Each row is a point on a tangle of strands that fork and nearly touch. The rows are in no order.
In the rows, zero is written as 128.
Points whose rows are less than 115 apart are linked; no others are. Some points are linked to none.
Lata: [ 92,  80, 111, 116, 104, 135, 169, 139, 153, 161,  80, 119, 135, 110, 133,
 176, 134, 112, 147,  64, 132, 101]
satiz: [ 80, 136, 128,  97, 157, 118,  94, 105, 136, 104, 191,  94, 123, 131, 150,
 101, 135, 103, 131, 147, 154, 127]
Kof: [145, 118, 148, 129, 135, 152,  92, 123, 119, 114, 131, 147,  95, 143, 121,
 132, 183, 171, 162, 101, 114, 158]
menek: [144, 123, 145, 108, 102, 129, 102, 174, 172, 117, 108, 103, 139, 142, 110,
 174, 148, 133, 151, 167, 130, 133]
Tiret: [104,  90, 122, 103, 105, 154, 115, 124, 159, 169, 105, 135, 111, 125, 140,
 163, 132,  81, 107, 100, 136, 128]
kon: [121, 154, 128, 113,  98, 139, 126,  75, 123, 130, 128, 149, 136, 141, 115,
 141,  90, 117,  57, 125, 148, 113]
foz: [ 95, 189, 123, 127, 109, 149, 129, 153, 151, 100, 133, 118, 142, 104, 162,
  94, 114,  98, 112,  98, 147,  94]
Gemef: [174, 145, 130, 138, 158, 173, 166, 175, 100, 116, 122,  71, 161, 149, 112,
  89, 127,  38, 118, 139, 121,  78]
Dufu: [161, 114,  71,  80, 138, 150, 147,  62,  72, 134, 133, 179,  94, 118, 125,
 129, 118, 165, 104,  96, 122, 189]
tuvan: [ 97, 137, 130, 119, 103, 157, 140, 148, 116, 112, 137,  93, 125, 127, 209,
 102, 129, 141, 121, 113, 159, 108]
tud: [ 97, 156, 147, 139, 100, 100, 148, 149, 132, 152,  80,  92, 172,  88, 165,
 125, 125, 116, 112,  95, 109,  92]
nin: [128, 162, 107, 135, 139, 158, 111, 174, 141, 120, 103, 147, 140, 123, 133,
 151, 162, 117,  92, 106, 186, 126]
vevi: [129, 110, 149, 135, 178, 109, 110,  75, 131, 133, 152, 167, 102, 131, 122,
 129,  95, 163, 135, 134, 101, 175]
ref: [126, 152,  89, 124, 137, 108, 105, 117, 130, 101, 158, 148,  65, 121,  91,
 156, 147, 149, 183, 160, 118, 148]
Fudu: [167, 139, 124, 119, 140, 132, 126, 129, 112,  67, 148, 156, 137, 118, 131,
  79, 170, 159,  78, 153, 153, 145]
keku: [112,  84,  74, 152,  68, 147, 151, 144, 149, 144, 110, 138, 112, 146, 109,
 140, 147, 135, 180, 104,  93, 111]
bolib: [137, 161, 184,  96, 157, 157, 125, 107, 141, 114, 136,  87, 143, 145, 178,
 103, 128, 103,  86, 127, 108,  78]
gamep: [157, 157, 168, 142, 126, 150, 146, 140, 142, 145, 118,  97, 163, 116, 129,
 101, 147,  79,  76,  93, 128, 125]
moziz: [194, 110,  66, 181, 158, 127,  90, 109, 128, 158, 158, 178,  88, 125, 111,
 124, 115, 149, 186,  93, 106, 108]
popa: [118, 181, 164,  88, 118, 134, 132, 102,  94, 109, 147, 140, 104, 124, 139,
 137,  83, 159, 138, 127, 126, 164]
Nef: [165,  95, 127, 136, 153, 139,  94, 114,  86, 148, 145, 135, 111, 113, 101,
 158,  95, 167, 196, 131, 127, 197]
kovo: [159, 136, 110, 149, 147,  97,  94, 111, 111, 104, 143, 156, 126, 157,  51,
 147, 138, 177, 124, 104, 151, 161]
Mizef: [127, 121, 110, 119, 115, 132, 165, 162, 170, 158,  83,  93, 149, 164, 186,
 151, 165, 123,  88, 108, 112, 119]
kogak: [103, 117, 129, 138, 152, 131, 136, 148, 115, 119, 141,  97, 164,  99, 124,
 161, 133, 147,  95, 149, 142, 100]
zuv: [ 85, 103, 143, 139, 145, 119, 160, 152, 159, 110, 162, 119, 149, 136, 141,
  80, 146, 137, 120,  85,  97, 110]
fep: [117, 125, 122, 125, 131, 174, 148, 149, 126, 109, 139, 159, 163, 134, 133,
 132, 104, 163,  75, 123, 124, 178]
Bana: [127, 186, 146,  88, 163,  92,  99,  77, 127, 102, 131, 137, 166, 117, 113,
  75, 118,  97, 106, 173, 144, 140]
Pufeb: [125, 181, 161, 147, 157, 158, 176, 150, 102,  97, 159, 103, 155, 151, 104,
 104,  94,  90, 112, 175, 114, 113]
tusir: [112, 106, 190, 116, 137, 144, 126, 109, 111, 146, 111, 131, 146, 121, 153,
 121, 151, 129,  96, 178,  96, 136]
Dezo: [121, 170, 128, 112, 135, 106,  85,  71, 115, 134, 102, 139, 110, 106, 141,
 137, 155, 140, 103, 135, 160, 147]
Lezu: [114,  87, 183, 146, 100, 153, 124, 123, 123, 151, 123, 124, 121, 170, 101,
 159, 107, 122, 159, 133, 143, 119]
sedu: [228, 137,  48, 104, 155, 112, 133,  46,  97, 161, 126, 172, 104, 148,  95,
  90, 110, 159, 185, 132, 111, 167]
gad: [148,  93, 178, 144, 125, 144, 153, 183, 139, 127, 158,  65, 157, 156, 120,
 121, 133, 117, 138, 140, 167, 142]
ras: [132, 103, 164, 120, 130, 137,  90, 133, 105, 137, 131, 136, 158, 151, 129,
 104, 155, 132,  90,  96, 148, 141]
tado: [171, 150,  85, 115, 120, 136,  84, 105,  86, 154,  95, 191,  94, 155, 107,
 169, 121, 136, 124,  89, 131, 156]
Pom: [ 82, 147, 102, 147, 129, 152, 200, 190, 163, 107, 118,  97, 173, 138, 146,
 133, 152, 115, 159, 168, 132, 117]
Gupe: [172, 133,  79, 124, 140, 105, 119,  95, 101, 116, 128, 214,  93, 164, 136,
  93,  83, 159, 127, 124, 154, 179]
mem: [111, 118, 175, 120, 141, 151, 146, 137, 120,  96, 161, 100, 108, 125, 161,
 125, 109, 148, 145, 110, 152, 106]
viba: [113,  57, 102, 163, 121, 109, 147, 153, 145, 168,  81, 158, 105, 129, 164,
 131, 184, 133, 139, 123, 117, 115]
Fet: [106,  62,  76, 124, 124, 133, 117, 117, 122, 147, 146, 111,  99,  92, 118,
 165, 138, 131, 151, 101, 150, 103]
loze: [139, 147, 118, 127, 146, 119,  71,  71, 129,  99, 109, 152, 138, 112, 102,
 123, 114, 184, 167, 156, 175, 187]
Kub: [127,  64, 160, 123,  91, 120, 202, 133, 167, 125, 100, 113, 166, 129, 119,
 118, 149, 114, 121, 106,  94,  79]
Gogo: [128, 156, 124, 156, 182, 167, 131, 147, 120, 137, 114,  80, 196,  68, 169,
  91,  89,  77,  98, 150, 126, 106]
Pes: [ 91,  61, 120, 134, 142, 106, 188, 146, 155, 126,  98, 127, 125, 129, 159,
 153, 190, 139, 169, 132, 125,  88]
viza: [115, 123, 128, 123, 113,  96, 200, 151, 160, 119,  98,  64, 193, 158, 136,
 176, 142, 121, 165,  86, 141,  96]
kam: [107,  90, 108, 163, 112, 132, 129, 144, 100, 129, 146, 142,  95, 117, 132,
 143,  80, 169, 211, 114, 119, 105]
nok: [105,  93, 155, 138, 145, 141, 105, 129, 102, 153, 119, 139, 134, 107, 137,
 132, 151, 151, 140,  88, 125, 163]
tokaz: [112, 154, 151, 123, 134, 167, 168, 137, 143, 100, 148, 111, 131, 153, 101,
 161, 104,  95, 117, 180, 141,  87]
Loleb: [126, 159, 165, 116, 100, 159, 112,  88,  89, 140, 115, 133, 149, 145, 121,
 121, 102, 100,  96, 165, 180, 157]
Fod: [137, 135, 110, 104,  74, 125, 131, 157, 132, 138, 160, 109, 111, 116, 120,
 115, 144,  85, 125, 138, 145, 188]
sir: [137, 127,  79, 139, 152, 122, 104, 107, 124, 128, 149, 176,  82, 170, 148,
 115, 145, 144, 108, 117, 134, 167]
vel: [151,  86, 153, 152,  79, 118, 165, 149, 152, 131,  91, 136, 115, 137, 125,
 145, 126, 149, 118, 100, 100,  83]
dapar: [146, 188, 171, 153, 187,  86, 117, 163, 101, 123, 134, 100, 161, 152, 144,
  86, 110,  92,  98, 132, 132, 105]
Busi: [114, 107, 140, 123, 114, 114, 128, 123, 155, 137, 157,  63, 149, 118, 118,
 132, 134, 136, 122, 122,  90, 158]
rur: [102, 128, 123, 107,  93, 117, 148, 139, 143, 145, 135,  93, 117, 129, 128,
 163, 115, 145, 156,  84,  58, 148]
mig: [105, 124, 156, 177, 135,  95, 150, 141, 137, 129, 148, 117, 108,  92,  87,
 118, 147, 140, 164, 117, 120, 148]
zofaz: [173, 104, 141,  95, 116, 118,  84, 118, 151, 121, 122, 162,  94, 104, 113,
 127, 130, 120, 135, 150, 131, 163]
gari: [178,  72, 111, 153, 114, 159,  98,  95,  95, 162, 115, 136,  89, 121, 100,
 162, 160, 150, 162, 107, 103,  95]
getog: [108, 156, 158, 127, 100, 158, 146, 182, 162, 106,  96, 120, 173, 161, 122,
 109, 182, 121, 147, 110, 106, 114]
ditam: [141, 119, 171, 125, 148, 154, 141, 174, 124, 120, 129,  77, 172, 151, 139,
  97, 124,  79, 135, 153, 150,  80]
Dod: [107, 186, 152, 151,  95, 132, 149, 125,  93, 122, 124, 106, 116, 111, 113,
 136, 156, 118, 118, 133, 149, 116]
rop: [127,  91,  74,  94, 136, 150,  95,  84,  84, 148, 142, 164,  86,  90, 115,
 148, 109, 120, 167,  99, 145, 129]
Beme: [110, 143,  91, 107,  81, 130, 163, 196, 139, 105, 131, 111, 162, 107, 111,
 145, 104, 129, 109, 117, 120, 126]
Fifif: [183, 130,  56, 141, 146, 151, 117, 105,  93, 174, 153, 146,  98,  96, 100,
 175,  81, 147, 176, 130, 110, 173]
Fik: [ 98,  92, 147, 148,  94, 134, 176, 157, 134, 117,  84, 130, 191, 108, 136,
 111, 139, 130, 125, 157, 118,  75]
Ros: [104, 140, 117, 151, 100, 142, 117, 167, 157, 141,  95, 101, 169, 117, 118,
 141, 160,  89, 123, 103, 173, 109]
Lif: [121, 126, 169, 138, 167, 155, 213, 152, 142, 147,  99,  80, 168, 149, 177,
 153, 149, 113, 122, 147, 126,  98]
Segez: [104,  86, 151, 134, 127,  90, 121, 166, 121, 129, 131, 178, 115, 153,  96,
 131, 129, 112, 124, 115, 121,  99]
Buvas: [139,  94, 167, 132, 138, 107, 107,  81, 115, 148, 147, 123,  99, 145, 153,
 110, 126, 145, 110, 159, 110, 152]
davas: [149, 112, 165,  92, 134, 154, 110, 133, 156,  82, 140, 122, 151, 122, 155,
 101, 124, 130,  91, 159, 128,  89]
zubi: [155, 124,  67,  92, 106, 140,  87,  89, 129,  85, 159, 162,  98, 119,  90,
 124, 133, 163, 168, 141, 107, 153]
rus: [153, 142, 161, 115, 133, 138, 176, 137, 159, 117, 142,  76, 128, 149, 138,
 107, 158, 108,  85, 146,  71,  91]
das: [118, 179, 140, 181, 139, 132, 176, 155, 159, 144,  63,  93, 177, 146, 146,
 111, 147,  69, 142, 135, 122,  74]
Luga: [137, 107, 107, 137,  95, 132, 110, 149, 136, 131, 149, 164,  80, 115, 109,
 111, 124, 109, 164, 125, 142, 173]
Vadu: [ 84, 145, 168, 120, 123, 139, 159, 158, 125, 129, 102, 107, 156, 159, 111,
 138, 191,  77, 148, 130, 125,  72]
Bip: [166, 127,  98, 100,  82, 114,  97, 136,  90,  92, 136, 164,  91, 132, 136,
 122,  94, 149, 116, 120, 182, 133]
Zodam: [127,  70, 145, 123, 128, 111,  90, 174, 110, 157, 121, 165, 112, 183, 117,
 136, 122, 132, 177, 104,  98, 128]
Lubop: [141, 178, 144, 110, 140, 147,  99,  88, 146,  81, 124, 152, 160, 103, 125,
 102,  97, 159, 130, 133, 183, 182]
gilo: [123, 107, 108, 157,  91,  78, 162, 184, 141, 135, 123,  95, 123, 111, 159,
 136, 119, 125, 132, 115, 161, 110]
kef: [151, 135, 137, 140,  92, 113, 106, 139, 160, 134,  97, 137, 113, 104, 130,
 132, 160, 129, 108, 177, 104, 140]
Rerad: [157, 119, 109, 133,  85, 112,  79, 116,  79, 142,  98, 156, 117, 134, 106,
 152, 106, 141, 121, 127, 164, 138]
Puv: [141, 108, 146, 146,  86, 154, 144, 149, 140, 113, 140, 136,  85, 146, 129,
 107, 174, 132, 150, 122, 126, 141]
Dapat: [106, 183, 129, 133, 143, 104, 116, 159, 145,  95, 134, 110, 148,  94, 117,
 111, 143,  77, 132, 137, 135,  67]
vin: [195, 112,  55,  93, 166,  99,  89,  70, 103, 146, 144, 193,  99, 119, 130,
  92, 107, 150, 162, 106,  92, 147]
lovok: [ 93, 125, 176, 161, 132, 162, 139, 123, 142, 137, 103, 113, 187, 134, 166,
  82, 141, 118, 116, 156, 102,  96]
Rotem: [ 87, 126, 137, 136, 117, 137, 135,  81, 170, 136, 140, 125,  78, 102, 142,
 146, 107, 118, 132, 162, 112, 105]
vidat: [166, 111, 112, 121, 148, 132, 114,  69,  96, 127, 150, 179,  92, 148, 106,
 139,  63, 177, 149, 157,  82, 148]
Tid: [127,  68, 140, 106, 122, 103, 140, 164, 160, 130, 135,  63, 176, 165, 158,
 110, 125,  92, 124, 144, 140,  71]
Lil: [129, 151, 142, 105, 119, 191, 115, 107, 110, 125, 141,  94, 165, 114, 134,
 106, 133,  66, 103, 159, 187, 144]
kosi: [169, 152,  91, 131, 148,  61, 123,  62, 113, 117, 111, 143, 119, 148,  74,
 100, 119, 173, 117, 114, 179, 181]
Lat: [162, 116, 119, 154, 111, 134, 105, 122,  93, 136, 116, 170, 101, 133, 103,
 106, 183, 161, 129, 147, 114, 197]
fozoz: [157, 113,  79, 130, 130, 156, 121,  75,  58, 179, 148, 183,  63, 140, 127,
 128, 107, 106, 168, 104, 144, 136]
mase: [105, 187,  94, 123, 142, 147, 125,  78, 131,  94, 150, 129, 169, 126, 109,
 114, 115, 123,  59, 139, 148, 115]
zukap: [104, 138, 156, 152, 119,  98, 102, 134, 162, 124, 107, 132, 140,  99, 130,
 140,  81, 157, 112, 126,  98, 109]
biga: [111, 121,  94, 143, 106,  85, 179, 192, 168, 108, 122,  81, 187, 124, 131,
 134, 125, 124, 122,  97, 141,  89]
velo: [120, 165, 156, 106, 137, 112,  80, 146, 121, 111, 132,  93, 134, 123, 109,
 169, 148, 149, 152, 164, 134, 141]
mavev: [128,  88, 147, 119, 130, 116, 143, 148, 114, 120, 143, 113,  79, 118, 169,
 139,  92, 173, 179,  90,  94, 106]
zutur: [115,  92, 116, 130,  96, 113, 101, 102, 136, 107, 142, 161, 115,  88, 107,
  95, 141, 150, 124, 120,  85, 112]
Mis: [160,  77,  71, 173,  99, 171, 134, 153,  92, 153, 130, 153, 109, 141, 102,
 146, 151, 160, 177, 112,  94, 117]
Favep: [121,  99, 107, 149,  86, 126,  92, 157, 116, 147,  96, 139, 117, 154, 148,
 156, 125, 148, 124, 139, 145, 103]
gesa: [ 81, 141,  95, 114, 129, 143, 124, 113,  95, 101, 164, 122, 126, 143, 112,
 138, 151, 179, 122, 130, 102, 147]
kif: [116, 151, 181, 165, 176,  90, 163, 184, 124, 125, 113, 111, 165, 109, 151,
  96, 131, 115, 118, 139, 109,  91]
Vut: [ 99,  94, 183, 139, 120, 106, 175, 125, 156, 130, 108, 106, 124, 132, 168,
 115, 169, 119, 175, 160, 102,  88]
zub: [135,  57, 136, 128,  94, 136, 129, 151, 145, 145, 121, 108, 142, 169, 169,
 119, 133, 135, 102, 157, 138, 116]
fuvup: [131,  99,  67, 134, 147, 144,  96, 141, 119, 164, 135, 167,  88, 156, 168,
 141, 137, 144, 159, 141, 102, 153]
pata: [ 74, 119, 128, 139, 106, 132, 190, 130, 140, 151, 121, 112, 102,  95, 130,
 144, 158,  81, 144, 101, 141,  90]
kuv: [141, 137, 118, 138, 139,  79, 130, 122, 117, 122, 143, 185,  90, 129,  87,
 122, 112,  97,  87, 146, 179, 141]
beter: [145, 140, 133, 116, 133,  99, 118, 146, 103, 117, 156, 131,  97, 164,  95,
 175, 100, 152, 124, 100, 142, 145]
vis: [ 81, 117, 119, 118, 106, 116, 160, 144, 184, 116, 115, 113, 143, 152, 146,
 153, 117, 146, 160, 128,  73, 113]
Bamen: [133, 186, 131, 112, 137, 124, 141,  77, 110, 111, 131, 157, 109, 105, 118,
 107,  87, 151, 137,  94, 172, 195]
zar: [ 80,  96,  79, 132, 117, 148, 120, 126, 176, 143, 123, 150, 112, 152, 145,
 144, 139, 140, 150, 137,  79, 128]
duv: [130, 212, 151, 153, 153, 165, 137, 112, 106,  89, 158,  78, 155, 122, 134,
  88, 113, 118, 118, 142, 143, 106]
ripak: [124, 172,  99, 151, 164, 136, 140, 113, 125, 131, 145,  99, 174, 106, 125,
 109,  97,  86,  52, 165, 137, 113]
taba: [101, 150, 128,  82, 120,  92, 114, 128, 118,  96, 173, 106, 115, 106, 111,
 104, 150,  87, 113, 154, 134,  96]
depe: [100, 115, 176, 112,  98, 147, 171, 163, 123, 113, 132, 135, 128, 145,  95,
 159,  97, 108, 156, 149, 127, 104]
zugu: [153,  93, 143, 183, 131, 111, 107, 116, 102, 155, 130, 135,  91, 102, 110,
 144,  75, 161, 192, 127, 132, 136]
Vumo: [156, 130,  73, 120, 161,  93,  98,  49, 102, 138,  88, 182, 124, 127,  76,
 120, 108, 178, 164, 120, 162, 181]
git: [ 95, 168, 143, 131, 115, 119, 154, 101, 152, 139, 132,  82,  89, 110, 148,
 144, 157,  87, 132, 150, 125,  97]
Ruzot: [150, 144,  90,  66, 148, 121, 128,  45, 143,  80, 142, 138, 124, 151,  99,
 117, 127, 144,  90, 142, 174, 141]
Nodo: [113, 135, 190, 139, 152,  97, 158, 152, 145, 136,  85, 126, 139,  96, 162,
 149, 108, 150, 121, 100, 105, 100]
mebo: [144,  91, 101,  96, 109, 145, 101, 147, 144,  92, 167, 126, 133, 123, 152,
  88, 157, 155,  95, 131, 126, 165]
gozem: [ 94, 119, 132, 107,  75, 139, 106, 149,  88, 136, 156,  89, 149, 117, 105,
 122, 133, 111, 135, 138, 161, 153]
zato: [207, 139,  60, 117, 127, 148, 120,  78,  72, 175, 149, 166, 117, 111,  76,
 114, 101, 143, 196, 109, 100, 178]
kun: [157,  88,  87, 112, 122, 106,  77,  91, 106, 128, 150, 171,  83, 109, 160,
  95, 113, 165, 142, 116,  81, 114]
Kad: [ 92, 103, 144, 103, 147, 169, 137, 133, 125, 149, 133, 135, 149, 110, 127,
 130, 132,  60,  89, 130, 163, 131]
tete: [127, 125, 113, 160, 128,  66, 102, 130, 127, 150, 154, 115,  87, 122,  89,
 133, 142, 141, 168, 126,  91, 158]
dof: [162, 182, 140,  85, 154, 146, 106, 149, 117, 102, 124, 135, 169, 127, 118,
  86, 138,  61,  75, 139, 105,  94]
Zezol: [104, 124, 112, 139, 155, 138, 231, 152, 133, 118,  89,  83, 202, 128, 164,
 147, 169,  85, 162, 157, 139,  84]
tupo: [150, 158, 115, 131, 116, 121, 120, 164, 153, 114, 173, 102, 142, 140, 129,
  69, 136,  83, 101, 164, 144, 162]
fivu: [138, 163, 129, 185, 129, 139, 150, 152, 189, 101, 132, 100, 154, 125, 139,
 103, 139, 143, 101, 149, 112, 126]
fovi: [116,  85, 168, 148, 131, 133, 133, 125, 148, 166, 102, 108, 140, 177, 148,
 155, 104, 101, 103, 158, 149, 100]
kibi: [137, 180, 158, 132, 163, 121, 118, 139, 134, 120, 125, 101, 153,  56, 171,
  93,  97,  99, 110, 153, 141, 130]
Fugil: [121,  85, 180, 157, 133, 115, 154, 121, 168, 151, 112, 105, 105, 101, 124,
 140, 138, 132, 179, 122, 104, 126]
Zupak: [128, 175, 159, 124, 178, 132, 100, 142, 109, 117, 143, 118, 170, 164, 138,
 100, 142, 123,  85,  95, 149, 148]
rubob: [158, 120,  59, 175, 136, 122, 102, 136, 118, 145, 154, 136,  95, 120, 122,
 145,  95, 198, 207, 100,  80, 104]
mapar: [154, 176, 144, 154, 118, 117, 116, 142, 164, 115, 139, 107, 173, 124,  92,
  97, 121, 123, 106, 167, 108, 175]
fafa: [126, 133, 168,  89,  98,  99,  97,  91,  97, 106, 150, 105, 115,  98, 104,
 132,  89, 148, 146, 103, 124, 120]
Pov: [168,  99, 162,  83, 101, 154, 103,  95, 136,  97, 129, 131,  89, 109, 147,
 131, 132, 136, 106, 155, 150, 120]
Zevap: [123, 144, 172, 144, 128, 135, 171, 154,  98, 163, 105, 111, 130, 118, 105,
 148, 175, 107,  89, 101, 126, 130]
nel: [129, 109, 112, 134, 127, 104, 110, 128,  90, 150, 139, 152,  84, 174, 138,
 152,  73, 169, 152, 152,  58, 115]
noko: [153, 100, 136, 117, 125, 114,  91, 132, 101, 174, 126, 145,  90, 180, 141,
 166,  69, 139, 161,  84,  84, 118]
nepo: [114, 165, 160, 113, 170, 117, 109,  84, 126, 121, 170, 104, 124, 139, 148,
  87, 133, 116, 109,  92, 161, 147]
Nuv: [ 71, 142, 138, 114, 139, 119, 173, 165, 159, 158,  86, 106, 191,  95, 146,
 155, 132,  93, 134, 106, 101, 128]
ligik: [113, 131, 143,  83, 133,  75,  88,  72, 115, 119, 149, 133, 145, 116,  88,
 106,  94, 125, 115, 139, 128, 157]
Vez: [117, 115,  94, 139, 110, 136, 102, 115,  98, 167, 113, 110,  84, 116, 116,
 178, 177, 138, 168, 111, 122, 115]
revuv: [147, 125, 153, 126, 152,  77, 114, 114,  98,  97, 144, 142, 121, 120, 135,
 100, 133, 154,  93, 194, 131, 145]
Zuno: [164, 119,  83, 156, 150, 152, 119, 118, 153, 158, 134, 162,  77, 119, 101,
 188,  96, 130, 144, 111, 155, 159]
vipa: [127,  95, 103, 127, 142, 138, 161, 176, 144,  91, 151, 166,  93, 108, 125,
 152, 112, 137, 115, 138, 151, 126]
fad: [157, 155, 117, 135, 115, 149, 148, 167, 144, 134, 111,  64, 196, 113, 119,
  85, 107,  40, 100, 113, 116,  92]
Rud: [169, 191, 159, 106, 137, 131, 102, 116, 124,  96, 118, 113, 141, 134,  84,
 162, 142, 149, 103, 161, 154, 144]
remeb: [ 94, 151, 108, 124, 161, 121, 146, 167, 148, 114, 113,  81, 200, 139, 171,
 101, 145, 108, 110, 134,  90,  63]
zigir: [113, 156, 130,  88, 113, 161, 131, 167, 128, 109, 107, 137, 167, 127, 134,
 120, 165,  91,  65, 132, 109,  74]
tefe: [145, 124, 113, 148,  92,  90, 121, 175, 105, 110, 163, 116, 118, 132, 132,
 114, 105, 137, 111, 145, 184, 134]
fol: [161, 156, 121, 133, 138,  86, 135,  85, 123, 133, 124, 163, 128, 136,  75,
 111, 123, 120,  73, 129, 164, 195]
Tuz: [ 83, 126,  71,  87, 100, 133,  68, 113,  99, 115, 148, 137, 125, 133, 136,
 136, 136, 147, 117, 111, 130, 118]
Filus: [108,  99, 153,  97, 140, 124, 109, 128, 121, 160, 143, 114, 138,  90, 127,
 149, 114, 133, 125, 127, 102, 196]
runot: [ 97, 135, 161, 137, 152, 108, 105,  95, 149, 108, 157, 141, 147, 130,  89,
 127,  82, 143, 127, 148, 112, 130]
zem: [164, 141, 118, 134, 141, 152, 103, 121, 158, 127, 104, 152,  86, 125, 132,
 181, 138, 121, 107, 122, 193, 131]
zedud: [110,  77, 165, 149, 128, 136, 200, 138, 164, 157, 109,  92, 154, 169, 171,
 142, 119, 107, 151, 121, 163, 106]
perob: [116, 121, 153, 140, 111, 118, 123, 147, 158, 108, 141, 158, 143,  89, 124,
  72, 157, 136, 106,  93,  97, 129]
Pemes: [101, 166, 112,  90, 124, 153, 131, 148, 134, 110, 146, 135, 122, 174, 130,
 127, 173, 100,  84, 119, 117, 117]
Navak: [108, 137, 127, 117, 175, 177, 117, 100, 159, 113, 136, 159, 149, 123, 132,
 139,  93, 145, 104, 126, 157, 184]
zeg: [ 92, 133, 154, 119, 155, 156, 122, 126, 166, 149, 102, 152, 101, 143, 155,
 152, 168, 100, 120,  94, 133, 110]
Lika: [111, 141,  97,  83, 135, 134, 132,  60,  97,  98, 150, 171, 124, 143, 114,
 116, 116, 170,  87, 117, 117, 163]
Duzuk: [147,  92, 131, 153, 133, 118, 152, 123, 152, 167, 133, 113,  55, 104, 152,
 145, 132, 136, 187,  78,  99, 123]
Pir: [ 94, 141, 119, 100, 116, 133, 136, 150, 110, 145, 129, 103, 126, 156, 183,
 134, 163, 135,  86, 100, 114, 120]
zas: [143, 177, 162, 147, 149, 119, 126, 140, 127, 127, 103, 157, 119,  85, 155,
 119, 109, 114,  84, 169, 170, 141]
mapif: [124, 122, 148, 153, 140, 127, 129, 132, 107, 173,  83, 135, 102, 132, 164,
 188, 107, 175, 139, 133,  91, 152]
med: [108, 148, 119, 152, 120,  95, 110, 147, 133, 136, 103, 147, 101, 105, 119,
 187,  90, 166, 148, 155, 105, 130]
mos: [167, 155,  78,  79, 149, 122, 126,  73,  90, 141, 100, 203,  78, 145, 123,
 123, 119, 127, 126,  92, 156, 180]
bonut: [ 66, 132, 148, 129, 126, 115, 134, 157, 134, 122,  97, 171, 135, 138,  99,
 144, 166, 106, 138, 149, 100,  86]
fidi: [172,  95, 105, 146, 138, 141,  46,  74, 128, 136, 111, 159, 119, 128, 131,
 107, 126, 165, 173, 117, 168, 170]
zaliz: [118, 148, 132, 193, 120, 100, 181, 132, 186, 148, 112,  72, 158, 140, 136,
 133, 147, 113, 124, 147, 110, 101]

Follow the links from the first point to the second, and from the first to the third. Name the last point that the two ways share.
Favep, vel, Vadu: vevi
Zuno, Zodam, Kub: vevi
Zodam, Rud, kuv: runot
zubi, Lika, Rerad: mos
kam, Rerad, tusir: Zupak
revuv, davas, Mizef: Zupak
dof, viba, fep: tuvan
Lif, med, zas: zub
velo, keku, kuv: nok
